A landscape with many valleys, sampled at points; each row gives a point and its height.
A ball rolls from a point to whichever of its 2 nearest points has the largest drop for the distance, and stops where none of them is lower. Distance is the straight distance between rows; heights are no part of it.
Pumu: [ 94 122 122 135 154 133 135 171 173  87 111 125 148  97 100 134 123 105
 128 149 180  73 111 138  89 155  85 106 110 130 156 140 101 110 116]  h=5.72
Posi: [ 45 138 126 128  93 133 140  31  98 184 147  84  88 115  92 151  89 119
 112 103 107 147 155 110 100  80 189 111 123 153  83  99 110 173 131]  h=3.94
lepe: [114 133 135 113 149 125 160 172 202 117 115 122 143  84  81 126 137  63
 141 136 195  96 139 128  83 142  94 104  96 131 136 139 122 120 100]  h=5.99
puda: [132 150 111  99  97 171 114 104 125  81 128 127 130  91  49 108  86 119
 133 120  95 104  75 161 140 125 117 105 158 140 129 134 148 103 139]  h=1.63
gagoz: [149 107 155 140 130 126 121 149 123 118 139 159 168  81 158 118 156  74
 144 149 107 109 145 124 145 119 154 127 154 129  77 131 169 145 117]  h=2.67
ginoz: [153 115 149 183 112 130  99 196 147  90 127 113 149 115 105 139 143 131
 213 132 111 147 188 176  84 139 102 121 108 140 141 166 141  73 159]  h=6.56
bib: [ 66 159  97 112 135 123 194  69 143 137 128 109 120 104  88 114  82 123
  82 126 189  95  95  92  83 139 127  77 113 121 133 149  89 165 111]  h=1.25
Mif: [163 120 143  60 124 127 147 138 183 190 123 150 103 135 144 106 155  76
 119 122 137 141 101 113 190 112 113 156 152  96  98  77 158 159  90]  h=5.51
rorut: [133 119 132 139 106 163  70 134  85  69 137 120 134 118 107 111 114 166
 167 131  66 131  94 171 150 124 122 133 164 136 138 132 139  92 166]  h=1.57
Zus: [ 66 103 126 115 145 155 102 149 151  91 113 104 134  83  92 105 123 108
 147 147 165  65  76 153 115 128  87 122 134 127 151 117  80 119 114]  h=5.48
kura: [114 152 118 106  91 148 127  59  92 117 122 154 123 116 111 139  83 130
  98 122  69 110  88 125 163 125 163 100 160 144  98 103 149 141 146]  h=2.93
feru: [195 155  92 109 130 113 141 141 156 145  87 148 102 202 125 176 115 164
 109 101 126 154 128 143 143 176  83 131  90 122 187 123 124  89 141]  h=5.81
did: [138 176  95 110  95 127 152  45 104 143 113 149  93 171 114 159  92 167
  78 103  93 159 114  97 157 136 161 104 129 140 137 110 133 126 146]  h=3.23
Gik: [121  93 166 158 152 105 118 140 112 147 117 152 150 124 197 147 170 113
 128 147 124 111 156 103 136 127 157 134 129 134  98 101 112 158 125]  h=4.30
Teb: [143 117 137 101 114 129  87 141 147 162 110  97  76 170 110 142 146 146
 161 100 121 180 138 149 148 112  96 164 105 124 161  92 104  95 132]  h=4.48
semir: [115 143 122  89 140 103 173 123 202 188 129  93  99 121  96 123 146  72
 124 110 208 158 174  90 100 109 124 126  87 115 127 134 114 146  86]  h=4.61
nizuk: [ 74  60 165 151 148 130  70 144  91 143 142 111 143  99 178 102 180 120
 151 146 124 103 133 114 138  85 153 167 150 129  91  90  99 165 121]  h=4.00
Zekuv: [155  99 140 192 144 130  87 207 101  65 121 137 174 127 164 134 152 161
 183 160 103  95 129 183 117 153  94 138 144 125 144 161 124  98 155]  h=6.76
pifom: [134 101 154 194 122 128  72 177 111 104 129 102 146 153 132 149 146 183
 211 142  91 155 174 171 101 126 118 145 132 130 149 139 114  76 170]  h=6.63
sipu: [122 136 120 143 122 162  96 130  80  75 183  83 128 107 104  66 123 165
 150 128 110 171 128 156 119  88 145 156 159 114 133 171 149 110 140]  h=3.49
bopa: [ 57 121 117  97 165 117 128 120 161 135 106  93 102 137 111 124 113 146
 107 137 204  89  69 108 103 132  85 126 113 113 172 111  44 135 106]  h=2.86
veka: [106 106 127  88 166 106 118 137 157 168 115 102  92 172 173 114 154 137
 106 135 188 139  86 120 158 123  81 170 119  99 156  97  68 145  91]  h=5.26
sabez: [131 139 109 122 158  99 163 105 135 169 144 112 106 177 184 119 141 155
  79 120 173 166 135  75 138 128 142 144 114 104 144 139 106 157  98]  h=5.74
mela: [136 151  68 122 160 123 168 158 161 101 112 129 123 179 125 144 105 178
  76 133 188 101  99 125  85 181  69 116  88 108 197 155 107 103 133]  h=4.34
Kog: [123 107 131 136 160 128 105 180 130  96 147  96 140 127 154  93 154 135
 147 144 165 131 116 159 121 117  95 163 133  99 152 142 105 117 117]  h=5.61
Kizar: [116 161 108 148 107 154 162 104 113  77 147 149 170  71  82 116  92 106
 117 136 112  92 125 132 103 139 159  81 140 149 108 166 175 127 132]  h=2.94
temab: [115 136 140 110 134  95 179 112 188 188 109 135 114 129 137 153 153  67
 109 121 181 141 163  84 116 131 134 117  97 130 118 104 111 153  94]  h=4.86
Feges: [103 109 145 105 150 106 137 136 169 160 121 120 120 130 159 125 162  93
 119 138 179 125 119 107 135 122 110 147 122 118 123  99  92 153  93]  h=5.09
kelu: [128  79 147 147 165 121  96 193 116  88 133 138 162 114 201 103 169 117
 145 169 148  88 101 158 153 139  99 160 152 102 122 130 112 142 114]  h=5.42
zulef: [138 107 132 141 171 100 121 147 118 147 129 124 127 174 211 129 163 153
 102 145 155 150 137 114 153 128 130 160 121 102 138 113 101 146 117]  h=5.86
Gol: [186 148  88 151 145 153 149 181 117  50 153 138 162 141 137  96 127 169
 120 143 133 119 104 177 115 165  93 132 134 111 165 185 161  98 139]  h=4.53
Vado: [ 89 106 145 118 152 116 131  96  98 166 157 107 115 139 190  86 149 141
  91 130 152 143 110  81 148 104 154 159 152 111 108 103  94 186 103]  h=2.66
koni: [176 148  89 100 140 174 116 168 135  80 146  95 112 136  62  72 101 159
 145 106 145 139  95 185 115 138  58 139 137 113 190 175 130  88 130]  h=4.37
Mepul: [146 137 121 133 133 145 117 130  79 104 206  95 124 118 144  60 140 145
 123 125 118 195 151 122 139  73 167 170 168  95 105 173 177 147 121]  h=3.17
nus: [109 124 148 180 121  89 150  85 106 176 115 157 135 134 154 182 136 123
 107 123 100 127 198  76  99 130 195  96 108 165 104 100 109 154 146]  h=3.54
Rofat: [133 103 157  80 125 117 129 110 139 179 105 165 110 142 188 121 152 101
 100 134 118 131  98 101 192 123 138 141 158 117  85  65 129 166 113]  h=5.39
kubad: [108 122 101 184 169 115 139 158 108  88 122 137 155 178 180 151 126 208
  92 158 158  91 111 116  90 176 111 128 115 114 177 137  91 118 143]  h=1.80
rom: [125 125  98 131 170 133 128 168 140  85 111 123 133 167 137 128 115 180
 104 145 171  91  69 160 112 176  64 133 119 107 193 137  89 102 132]  h=4.69
guz: [159 134 135 154  99 143 109 138 109  71 100 183 169  98 112 152 101 119
 147 144  65  73  98 151 147 174 125  93 150 166 121 149 171  92 159]  h=3.45
Nitiz: [147 102 140 112 154 123 114 182 147 109 109 154 148 126 165 123 156 106
 132 160 151  87  82 168 170 157  72 143 141 104 139 115 114 131 108]  h=5.23
Fefum: [ 70 129 137  91  75 137 142  45 131 202 140 104  89  97  95 133 106  77
 115 102 116 154 143 102 128  71 178 127 132 138  60  81 138 177 115]  h=4.01
fir: [126 161 107 169 109 116 144  66  92 137 121 142 122 169 130 177 110 180
 100 116  90 152 162  97 114 135 178 108 108 160 135 121 124 119 160]  h=3.37
Balu: [188 163 126 165 105 122 174 121 108 111 119 204 173 123 145 164 123 118
 111 134  79 116 163 108 124 169 176  88 118 160  96 154 200 123 147]  h=2.49
Numeg: [117 140 136 196 113 108 147  86  90 143 112 161 145 149 132 203 118 164
 119 124  80 123 198  88  85 147 196  92 100 178 121 119 130 123 174]  h=3.46
kos: [ 81  97 155 122 113 126 109 109 125 164 149  96 121  94 127 114 149  89
 140 117 130 153 156 113 122  74 163 150 130 132  84 100 127 150 116]  h=6.06
Gini: [ 61  72 172 175 140 120  67 163 139 123  88 113 141 123 136 172 150 132
 182 154 125  75 144 137 109 127 113 131 119 146 142  93  73 104 139]  h=3.26
Vovo: [189 113 131 166 160  97 116 196 100 128 123 151 146 179 228 142 168 165
 136 143 119 158 163 160 153 140 120 165 116  90 125 143 136 126 139]  h=6.04
kuvum: [129 167  84 135 146 121 187 123 142 117 155 102 131 152 117 113 123 160
  96 119 183 156 159  91  83 139 139 121  88 115 157 187 141 125 110]  h=5.40
Kezu: [ 73 126 132 172 124 145 112 104  86  97 153  98 147  94 100 121 116 136
 149 132 110 120 153 137  89  99 170 126 137 150 113 137 122 128 143]  h=6.19
febu: [ 98 103 145 151 131 119  79  90  72 165 130 113 103 170 173 147 143 184
 127 127  82 157 151 101 146  98 181 162 136 139 115  77  91 135 151]  h=2.57
Zos: [185 153 113 130 107 165 133 156 128  47 128 171 163  97  90 112 102 119
 138 134  93  84  77 174 139 168  99 100 160 139 138 170 179  94 141]  h=3.82
Luz: [ 47 127 113 135 152 107 151  82 124 143 120 102 109 145 133 140 107 165
  87 134 179 102  92  81  96 135 128 109 118 118 158 114  49 150 123]  h=2.46
dogaf: [124 158 117  84 120 128 172 103 186 160 136 112 114  96  64 117 122  64
 129 109 171 147 163 112 107 101 131 112 103 131 109 133 144 143  94]  h=4.32
dof: [183 144 136 128 126 120 158 180 183 127 126 134 139 108  94 134 146  67
 162 119 145 151 180 152 103 146 106 116  92 132 128 154 172 101 115]  h=6.66
Zim: [133 164  82 108 143 106 194  85 152 162 136 111 100 176 130 123 116 151
  75 105 185 158 135  73 114 133 123 121  98 106 160 160 117 144  99]  h=5.59
Gozog: [190 136 126  82 124 152 128 169 176 120 107 133 117 127  67 122 120  96
 153 111 133 125 112 174 132 153  63 127 124 124 160 130 151  99 128]  h=3.91
luve: [113 121 127 122 103 168  91 113  89  68 138 134 146  87 108 102 104 127
 135 133  78  91  64 159 157 120 129 121 180 133 110 126 142 122 146]  h=1.07
vamur: [ 87 139 121  67 109 111 164  52 168 206  99 123  75 135 111 136 119  96
  97 107 158 129  94  83 146 115 127 122 122 130 112  79  85 171 112]  h=5.01
tiz: [129 106 168 166 119 119  99 175 142 118 129 115 153  91 113 140 157  91
 204 132 113 146 194 147  95 109 134 130 113 145 114 140 143 105 142]  h=6.48
barik: [126 155 113 129 116 109 163 100 158 144  79 156 115 153 114 193 111 128
 102 120 136 117 140  98 105 168 125  89  86 152 152 106 110 105 138]  h=3.59
damup: [127 104 179 130  99 120 105 163 175 137  89 157 145  71  94 162 132  40
 187 133 106  94 143 146 130 136 110 105 117 168 106 120 154 100 125]  h=2.36
vin: [120 123 150 115  94 140 136 116 135 129 136 148 150  66 102 123 119  54
 134 128 100 111 138 126 140 105 158 111 153 143  68 116 181 143 117]  h=2.98
nez: [122 136 105 120 142 166  93 145 108  64 167  77 118 127  90  59 116 170
 145 129 139 145  84 172 123 111  95 154 154 111 167 171 119  98 134]  h=3.84
bagak: [190 123 149 111  80 142  83 156 130 119 116 146 115 131 109 137 124 126
 175 113  58 164 117 168 171 133 101 124 145 137 127 113 166  90 160]  h=2.82
dele: [ 92 125 134 108 107 138 112  89 136 122  84 158 128 108  98 159 103 109
 118 134 102  69  70 133 159 151 116 100 142 156 122  86 109 120 131]  h=5.20
rigan: [123 116 173 126  86 116 107 116 150 162  89 163 135  91 103 178 124  59
 161 123  78 114 148 124 143 127 151 101 118 179  88 103 158 111 146]  h=2.48
fefu: [ 91 141 102 101 166 139 147 148 173 113 148  60 111 108  64  80 114 127
 134 128 214 133 138 129  68 105 102 126  98 113 154 181 106 117 108]  h=7.29
kuv: [176 185 102 144 101 129 203  91 111 119 147 183 160 130 126 134 113 123
  85 116  98 144 164 100 120 153 181  87 128 144  99 162 205 140 134]  h=2.75
riz: [133 171  60 125 140 147 176 125 138  98 174  76 123 151  78  77 106 179
 104 111 181 165 156 113  66 119 129 124  86 118 168 227 154 109 116]  h=5.19
sudi: [103 122 124 135 122 139 116  67  60 114 136 146 136 127 159 123 102 168
  88 132  83 103  85 105 157 129 170 119 163 139 112 102 113 158 143]  h=2.76
gogud: [189 157  98 161 113 157 149 157  97  40 141 165 177 117 123 116 120 159
 130 145  96 107 114 164 116 170 119 107 139 139 134 186 190  97 157]  h=4.18
fak: [ 69 115 121 114 127 153  95  71  58 116 153 109 112 120 154  89 107 170
  97 133 102 114  56 121 160  99 155 151 171 123 116 101  99 159 131]  h=2.91
rim: [ 75 140 118 119 129 136 126 100 141 130 129  81 101 122  69 131 111 134
 144 120 154 141 143 124  92 102 135 120 102 139 139 128  95 113 130]  h=2.97
levid: [ 85  71 171 143 119 121  50 147 130 144  90 118 113 149 145 158 161 148
 184 142 105 119 121 152 146 121 104 156 125 142 138  74  74  99 145]  h=3.53
duni: [107 115 164 133 109 130 157 123 144 127 123 171 177  45 117 130 115  31
 132 145 108  54 121 112 144 129 153  94 157 153  63 125 174 160  97]  h=3.24
Tebuz: [101 138 131  72  98 138 152  80 165 188 142 102  93  97  75 109 125  66
 131 106 150 159 143 109 128  74 150 135 125 124  80 109 147 160 104]  h=4.11
Zuna: [137 183  82 129 112 155 175  86  94  89 183 118 137 120  92  79 101 154
  90 121 131 156 131 120 114 116 163 113 140 124 128 187 180 138 123]  h=3.51
Sul: [ 81  98 158 197 144  94 140 115 105 159 109 162 154 111 168 187 136 125
 112 140 116  64 176  77  94 140 177  89 117 168 105  96  81 163 140]  h=3.63
runak: [106 114 126 189 156  98 138 144 114 123 113 140 144 166 180 172 145 178
 115 146 140 109 159  97  88 156 143 127 104 133 155 121  89 125 146]  h=2.17
pilal: [ 51 115 141 148 107 126 137  57  98 164 140 110 120  84 117 151 103 101
 119 116 101  97 146 107 102 101 180  98 136 165  77  94 113 182 127]  h=3.85
Dap: [ 78 130 130  70  99 139 141  67 154 161  89 140 101 105  92 142 104  93
 109 121 136  84  64 116 153 131 117 111 136 146 112  72  93 151 118]  h=5.10
Vop: [128 140 121  74 121 115 148  81 164 194 123 114  80 152 127 122 135 111
 104 102 159 164 124  85 156 102 131 145 117 118 125 104 117 149 103]  h=4.89
bip: [176 101 172 139 118 128 105 187 122 104 125 184 182  75 172 118 144  67
 164 155  84  80 121 143 168 135 133 123 171 127  70 145 191 135 129]  h=2.30
zuv: [139 133 141 168 123 126 138 148 118  98 159 126 161  86 115 121 149 100
 156 128 121 146 192 126  91 108 169 117 126 137 101 160 175 129 130]  h=6.39
gufup: [190 138  99 168 143 104 161 191 135 111 130 136 152 177 175 147 154 165
 128 133 140 154 180 148 103 159 105 146  84 109 153 165 155 102 143]  h=2.60
suf: [181 106 182 124  97 122 106 193 168 133  99 184 158  80 134 148 134  42
 184 143  88  96 125 156 163 141 102 114 146 144  87 134 190 106 126]  h=1.68
luv: [164 121 116 108 157 122 123 172 149 118 102 150 124 169 150 137 132 140
 113 137 149 107  80 177 157 168  56 145 122 105 176 114 101 112 120]  h=4.98
vodu: [116 106 151 108 125 124 108 141 148 161 157  83 103 118 129  98 172  97
 156 118 151 188 161 118 130  70 139 171 122 106 106 117 133 137 107]  h=5.97
tama: [140 162  82 115 149 161 146 145 139  81 155  78 114 144  60  82 101 172
 125 113 170 151 127 146  83 131  96 127 107 114 182 193 137  92 129]  h=4.88
vabu: [197 112 145 149 123 127 104 219 128  84 113 167 165 122 160 128 138 121
 173 149 102 109 109 210 151 167  62 131 140 115 138 154 149 103 140]  h=6.87
tirup: [181 139 116 139 142 111 167 188 170 111 104 166 156 136 136 157 137 104
 121 140 157 101 137 152 107 184  85 117  93 125 151 144 149 100 120]  h=6.26
kegi: [131 177 103  81  86 137 175  26 122 154 109 161 100 136  92 148  72 127
  74 105  91 130  85 102 163 134 154  88 147 143 108 100 140 153 132]  h=3.08
vodo: [111 134 101 156 152 122 134 114  91  91 102 160 139 177 167 156 109 209
  77 151 124  90  76 116 133 181 120 112 130 129 171 112  81 123 149]  h=2.21
pak: [131  75 180 152 112 119  47 162 100 132  88 156 130 145 176 166 152 146
 187 149  69 113 123 149 168 137 122 140 142 148 115  89 115 108 161]  h=3.73
Fonil: [200 138 117 133 150 133 150 165  97  98 168 163 163 138 195  77 147 137
 105 148 121 148 122 143 168 136 140 151 169  83 107 162 189 149 113]  h=6.20
lotaz: [173 147 113 127 137 142 166 191 185 114 155 102 138 108  78  97 146  84
 153 120 183 163 193 154  82 125 105 124  92 114 135 186 173 103 106]  h=6.86
vusin: [111 130 134 150 109 137 151 115 128  93 112 174 180  60 111 150  95  82
 118 141 108  44 104 126 123 163 141  77 142 159 106 137 153 132 122]  h=3.25
fikik: [183 127 140 188 130 104 128 185 118 108 104 172 164 151 175 172 151 147
 148 145 107 125 171 142 110 166 121 122 103 141 126 148 151 101 154]  h=2.99
suk: [150 152 105  91 148 153 151 157 180 126 156  77 109 113  63  75 124 100
 145 108 191 165 157 138  96 105  98 135 105 112 149 185 144 117 100]  h=7.10
Fifu: [ 86  90 150 167 169 109 110 149 106 127 148 111 144 114 179 114 171 130
 135 151 154 116 151 113 107 107 147 155 131 123 121 113  88 160 113]  h=4.15
dabo: [175 158  80  73 139 127 137 113 163 157  89 125  75 196  97 154 104 158
  94  96 156 146 103 129 147 160  72 136 100 116 197 120 107 108 125]  h=5.66
Disaf: [ 76 146 112 159 133 136 147  92  95 113 181  87 135 100  99 108 110 144
 121 129 145 141 167 113  67  97 174 122 119 135 122 164 128 151 125]  h=6.24
pem: [200 131 139 128 125 106 143 206 191 141  93 158 137 136 116 171 144  82
 160 123 135 129 159 170 117 173  72 120  84 131 149 137 151  91 126]  h=6.47
dagu: [ 81  84 174 147 128 114  96 163 166 133  90 126 142  88 120 159 152  77
 176 143 135  83 145 136 112 126 111 120 105 154 122 102 105 108 124]  h=2.89
Gorot: [ 94 130 123 122 152 101 172  61  80 179 150 117 111 154 192  96 124 162
  58 120 152 132  96  62 144 124 162 126 147 103 124 118  81 198 108]  h=2.40
karob: [171 132 136 122 105 132 104 138 113 115 144 133 127 130 130 121 136 126
 152 121  83 176 147 143 149 116 145 138 145 120 114 132 165 113 145]  h=2.47
zoki: [160 118 152 165  90 141  56 143  79  88 121 144 135 135 129 141 116 177
 189 132  33 145 124 168 155 129 138 126 161 147 122 132 152  86 187]  h=1.91
Pid: [114 141 111 116 125 120 108  96 138 173 116  83  73 183 106 148 131 168
 139  99 135 190 151 112 131 104 129 156 103 128 163 105  93 100 131]  h=4.63
fuzus: [113 134 101  60 166 138 125 128 177 138 111  91  83 148  85 104 110 136
 113 119 204 111  75 132 118 131  60 148 112 108 185 132  70 129 107]  h=3.36
vori: [178 146 115  83 119 144 116 140 136 120 121 142 107 152 106 117 117 129
 122 113 116 148  85 161 171 140  88 137 145 109 153 120 144 109 128]  h=3.33
zez: [ 89  90 171 159 111 125  90 115 103 147 145 112 143  84 128 138 148  92
 167 126  89 126 176 122 115  73 175 139 133 158  75 105 132 146 134]  h=6.10
tuve: [171 191  68 127 113 142 196  88 119 102 156 148 143 153 111 115 104 168
  69 111 128 150 138 100 117 153 158 106 122 128 143 179 179 126 127]  h=3.16
fibu: [ 89 106 146 182 158 105 110 109  84 156 132 119 129 163 175 158 146 179
 119 134 121 133 172  89 108 118 169 144 121 136 135 101  76 139 143]  h=2.41
zigiz: [152 139 143 165  98 133 117 108  82 108 125 180 164 103 128 164 110 117
 137 132  47 109 155 124 132 133 182  91 141 171  84 142 184 123 166]  h=2.27
Vadek: [ 70 104 135  94 133 141 109  90  96 149 156  87 105 114 159  66 133 146
 103 132 149 130  65 105 154  84 142 173 166 106 106 103  95 177 102]  h=2.87
nir: [187  98 164  62 102 131 119 175 179 178 119 148 110 129 132 115 157  67
 150 121 114 152 113 148 187 107 106 155 154 102  89  75 181 131 110]  h=5.62
vegu: [150 108 137  95 139 123  99 172 171 152 108 109 101 149 116 129 150 114
 154 117 157 148 121 166 141 132  67 158 108 110 161 102 101 108 115]  h=4.22
kode: [ 63 146 113 131 146 120 158 114 169 147 134  68 106 131  75 132 115 133
 127 116 196 153 186  94  57 102 142 113  73 127 145 151  92 121 120]  h=2.56
nusur: [187 103 163 101  97 117  73 168 158 161  83 152 102 161 129 172 137 121
 174 115  77 158 124 178 172 149  76 133 114 136 142  90 129  89 151]  h=3.15
tulek: [115 121 134 111 110 141  79  97  73 138 146 103  90 154 149 106 127 181
 128 116  83 187 119 123 166  88 162 173 151 117 120  97 126 123 142]  h=2.74
pota: [136 164 101 120 119 163 152 124 134  73 143 117 144  93  57 104 100 125
 129 119 133 118 120 149  94 141 121  98 128 138 141 169 152 106 137]  h=2.38
pagiz: [165 140 127 134 139 132 150 130  95 100 148 177 166 120 177 106 133 129
  99 147 105 117 109 118 158 148 153 120 166 116 108 139 168 153 123]  h=6.33
nazar: [164 147  86 118 161 158 148 175 134  61 158 109 148 135 112  71 119 157
 109 136 175 115  78 168 115 152  72 142 139  97 176 185 137 106 120]  h=4.95
fik: [191 127 120 128 139 115  98 169 104 123 132 128 118 189 190 121 146 182
 133 129  98 181 124 169 180 137 104 168 137  89 147 130 133 110 140]  h=6.13
runok: [162 118 137 115 157 115 133 148 107 142 170 138 139 138 207  83 161 125
 106 139 136 161 141 107 170 105 157 161 156  86  91 128 158 167 101]  h=6.05
lar: [179 142 118 156 131 129 133 161 118  95 148 130 145 139 144 117 145 147
 142 128 117 167 157 152 128 134 129 142 121 112 140 161 163 110 137]  h=2.03
kugos: [153 155  85  52 143 124 155  79 151 175 112 125  74 189 125 119 105 159
  76 102 163 144  69 101 174 137  92 146 136  99 172 121  96 142 103]  h=5.50
kel: [160 124 105  62 155 134 112 151 173 170 113  97  79 172 107 111 129 127
 124 102 176 143  96 152 152 130  54 175 116  93 182 114  96 123 103]  h=3.86
Mobo: [ 48 140 113 130 127 103 198  33 107 182 145  96 105 112 127 119  88 127
  74 118 176 106 105  69  93 125 158  83 123 120 119 127  75 205 113]  h=1.85
nefi: [ 86 138 120 117 132 130 168  75  98 150 202  85 125  94 123  59 117 114
  95 125 162 156 135  91 111  77 180 129 151 107  88 162 145 198  90]  h=3.93
valoz: [127 107 159  96 105 128 111 110 132 145  89 173 130 112 143 148 127  92
 119 136  93  92  79 119 186 140 128 116 155 144  98  73 136 135 126]  h=5.30
remo: [ 97 135 131 137 127 114 127 124 161 145  95 114 113 137  93 171 130 125
 146 122 147 135 164 117  94 128 129 114  88 149 145 108  95  92 135]  h=3.29
sodo: [110  59 178 159 127 132  44 158  81 129 122 130 140 115 175 135 161 143
 180 147  71 105 137 138 152 104 151 155 158 139  97  93 117 133 154]  h=3.87
Tig: [ 49 152 102 115 143 133 172  98 162 132 134  80 115  95  55 118  86 119
 115 127 206 111 139 107  44 112 136  82  84 130 130 156  87 142 113]  h=2.00
gif: [135 167  81 111 135 129 167 118 165 117  94 142 116 164  88 164  95 155
  87 117 162 108 105 116  97 178  89  97  89 135 182 132 105 103 136]  h=3.95
nako: [ 47  87 162 186 130 110 129  88  90 163 128 135 152  73 145 180 110 106
 117 128  98  39 160  99 101 122 181  88 132 178  83  97  93 174 135]  h=3.74
Latu: [122 108 164 126  87 131  84 104 105 147 111 151 126 108 128 153 127 108
 147 122  54 132 134 124 159 107 170 119 141 157  76  93 158 125 157]  h=2.26
debi: [140 113 141 128 145 133 104 180 138 120 171  72 117 122 130  77 163 114
 167 122 157 186 157 155 125  86 109 170 128 101 135 152 137 117 109]  h=5.82
Zem: [110 113 140 119 119 145  93 110  76 141 190  81 104 127 148  75 142 152
 126 122 110 197 146 116 145  54 179 184 160 102  99 132 150 146 123]  h=2.95
beka: [210 155  94 106 142 112 176 171 172 139 100 168 132 179 137 153 126 123
 100 120 151 123 123 159 140 182  73 127  99 106 168 139 150 105 117]  h=6.02
Dokul: [149 119 160 168 130  91 134 148 130 150  99 178 160 116 169 185 154  93
 131 140 109 113 179 104 120 150 161 110 107 159 102 118 135 132 133]  h=4.42
Lepum: [126 101 150 191 135 149  76 176  88  67 145 116 166 104 135 114 143 156
 191 147  93 115 150 164 108 120 134 142 151 132 128 157 132 106 156]  h=6.70
Sonir: [142 113 164 164  90 129  71 117  81 129 114 157 140 123 134 172 120 138
 172 125  30 134 162 134 147 113 174 111 145 168  92 122 158 105 181]  h=2.12
Bor: [172 125 142 172 123 120 108 162 105  94  92 197 173 131 170 174 132 135
 145 150  74  82 121 144 143 173 124 103 131 151 119 145 152 106 162]  h=3.22
galot: [138 147 114 150 130 128 131  93  91 105 104 172 143 156 158 161 113 172
  90 136  89 105 102 115 145 168 146 108 137 144 136 113 117 127 154]  h=2.51
kam: [174 120 134 146 153  97 138 160 117 141 146 145 145 154 214 124 167 132
 121 136 133 167 170 124 148 128 144 155 123  98 113 133 145 148 119]  h=5.95
gase: [ 96 103 154 193 130 136  80 120  65 119 153 110 147 111 131 141 141 155
 168 137  75 125 182 132 100  89 180 143 144 150 104 125 122 126 159]  h=6.14
Nonok: [105 148 124 144 113 141 147 107 115 119 181  93 134  78  84  85 127  96
 137 118 134 167 179 128  93  80 176 129 129 132  97 163 169 145 118]  h=6.32
Nof: [161 138 138 105 100 142 124 138 150 115 129 147 131  93  91 120 129  77
 150 125 104 130 125 151 146 122 120 116 145 132 107 127 175 110 124]  h=2.92
Fezo: [112 152 101  81 128 114 137  67 164 193 110  84  58 178  98 146 117 150
 114  92 170 176 139  86 131 102 123 147  93 124 161 119  83 125 116]  h=4.75
lota: [123 168 100 118 115 150 161  71  79 112 205 110 134 103 110  62 103 138
  90 122 125 163 135 107 124  85 188 127 167 105  93 177 182 174 108]  h=3.75
Kop: [ 62 134 120 120 135 103 174  51 100 163 128 120 110 133 159 123 107 148
  66 122 150  97  77  72 127 140 152 100 138 118 134 104  62 187 123]  h=2.15
Mulob: [211 131 143  67 104 134 111 162 181 165  89 156  99 151  85 151 125  85
 150 102 107 142 122 174 162 158  60 128 118 128 153  95 150  96 127]  h=3.55
Bogi: [142 141 106  96 119 145  99  97 104 123 133 110  87 163 128 113 111 176
 111 114 101 165  82 131 174 115 123 158 150 116 148 108 122 111 138]  h=2.96
zal: [104 124 117  69 146 118 134  92 140 177 115 114  82 169 166 105 131 150
  84 123 171 132  53  98 177 126  99 162 142 106 146  92  75 163  93]  h=5.38
pep: [ 79  94 145 113 141 129  92 145 156 125  98 118 122 121 135 134 146 116
 138 146 161  93  83 140 136 129  90 145 130 124 147  89  75 129 112]  h=5.29

Where does a ball stop that starts at each point below?
tiz | bib
Gol | lar
dele | bib
nefi | Sonir
temab | sudi
Sul | sudi
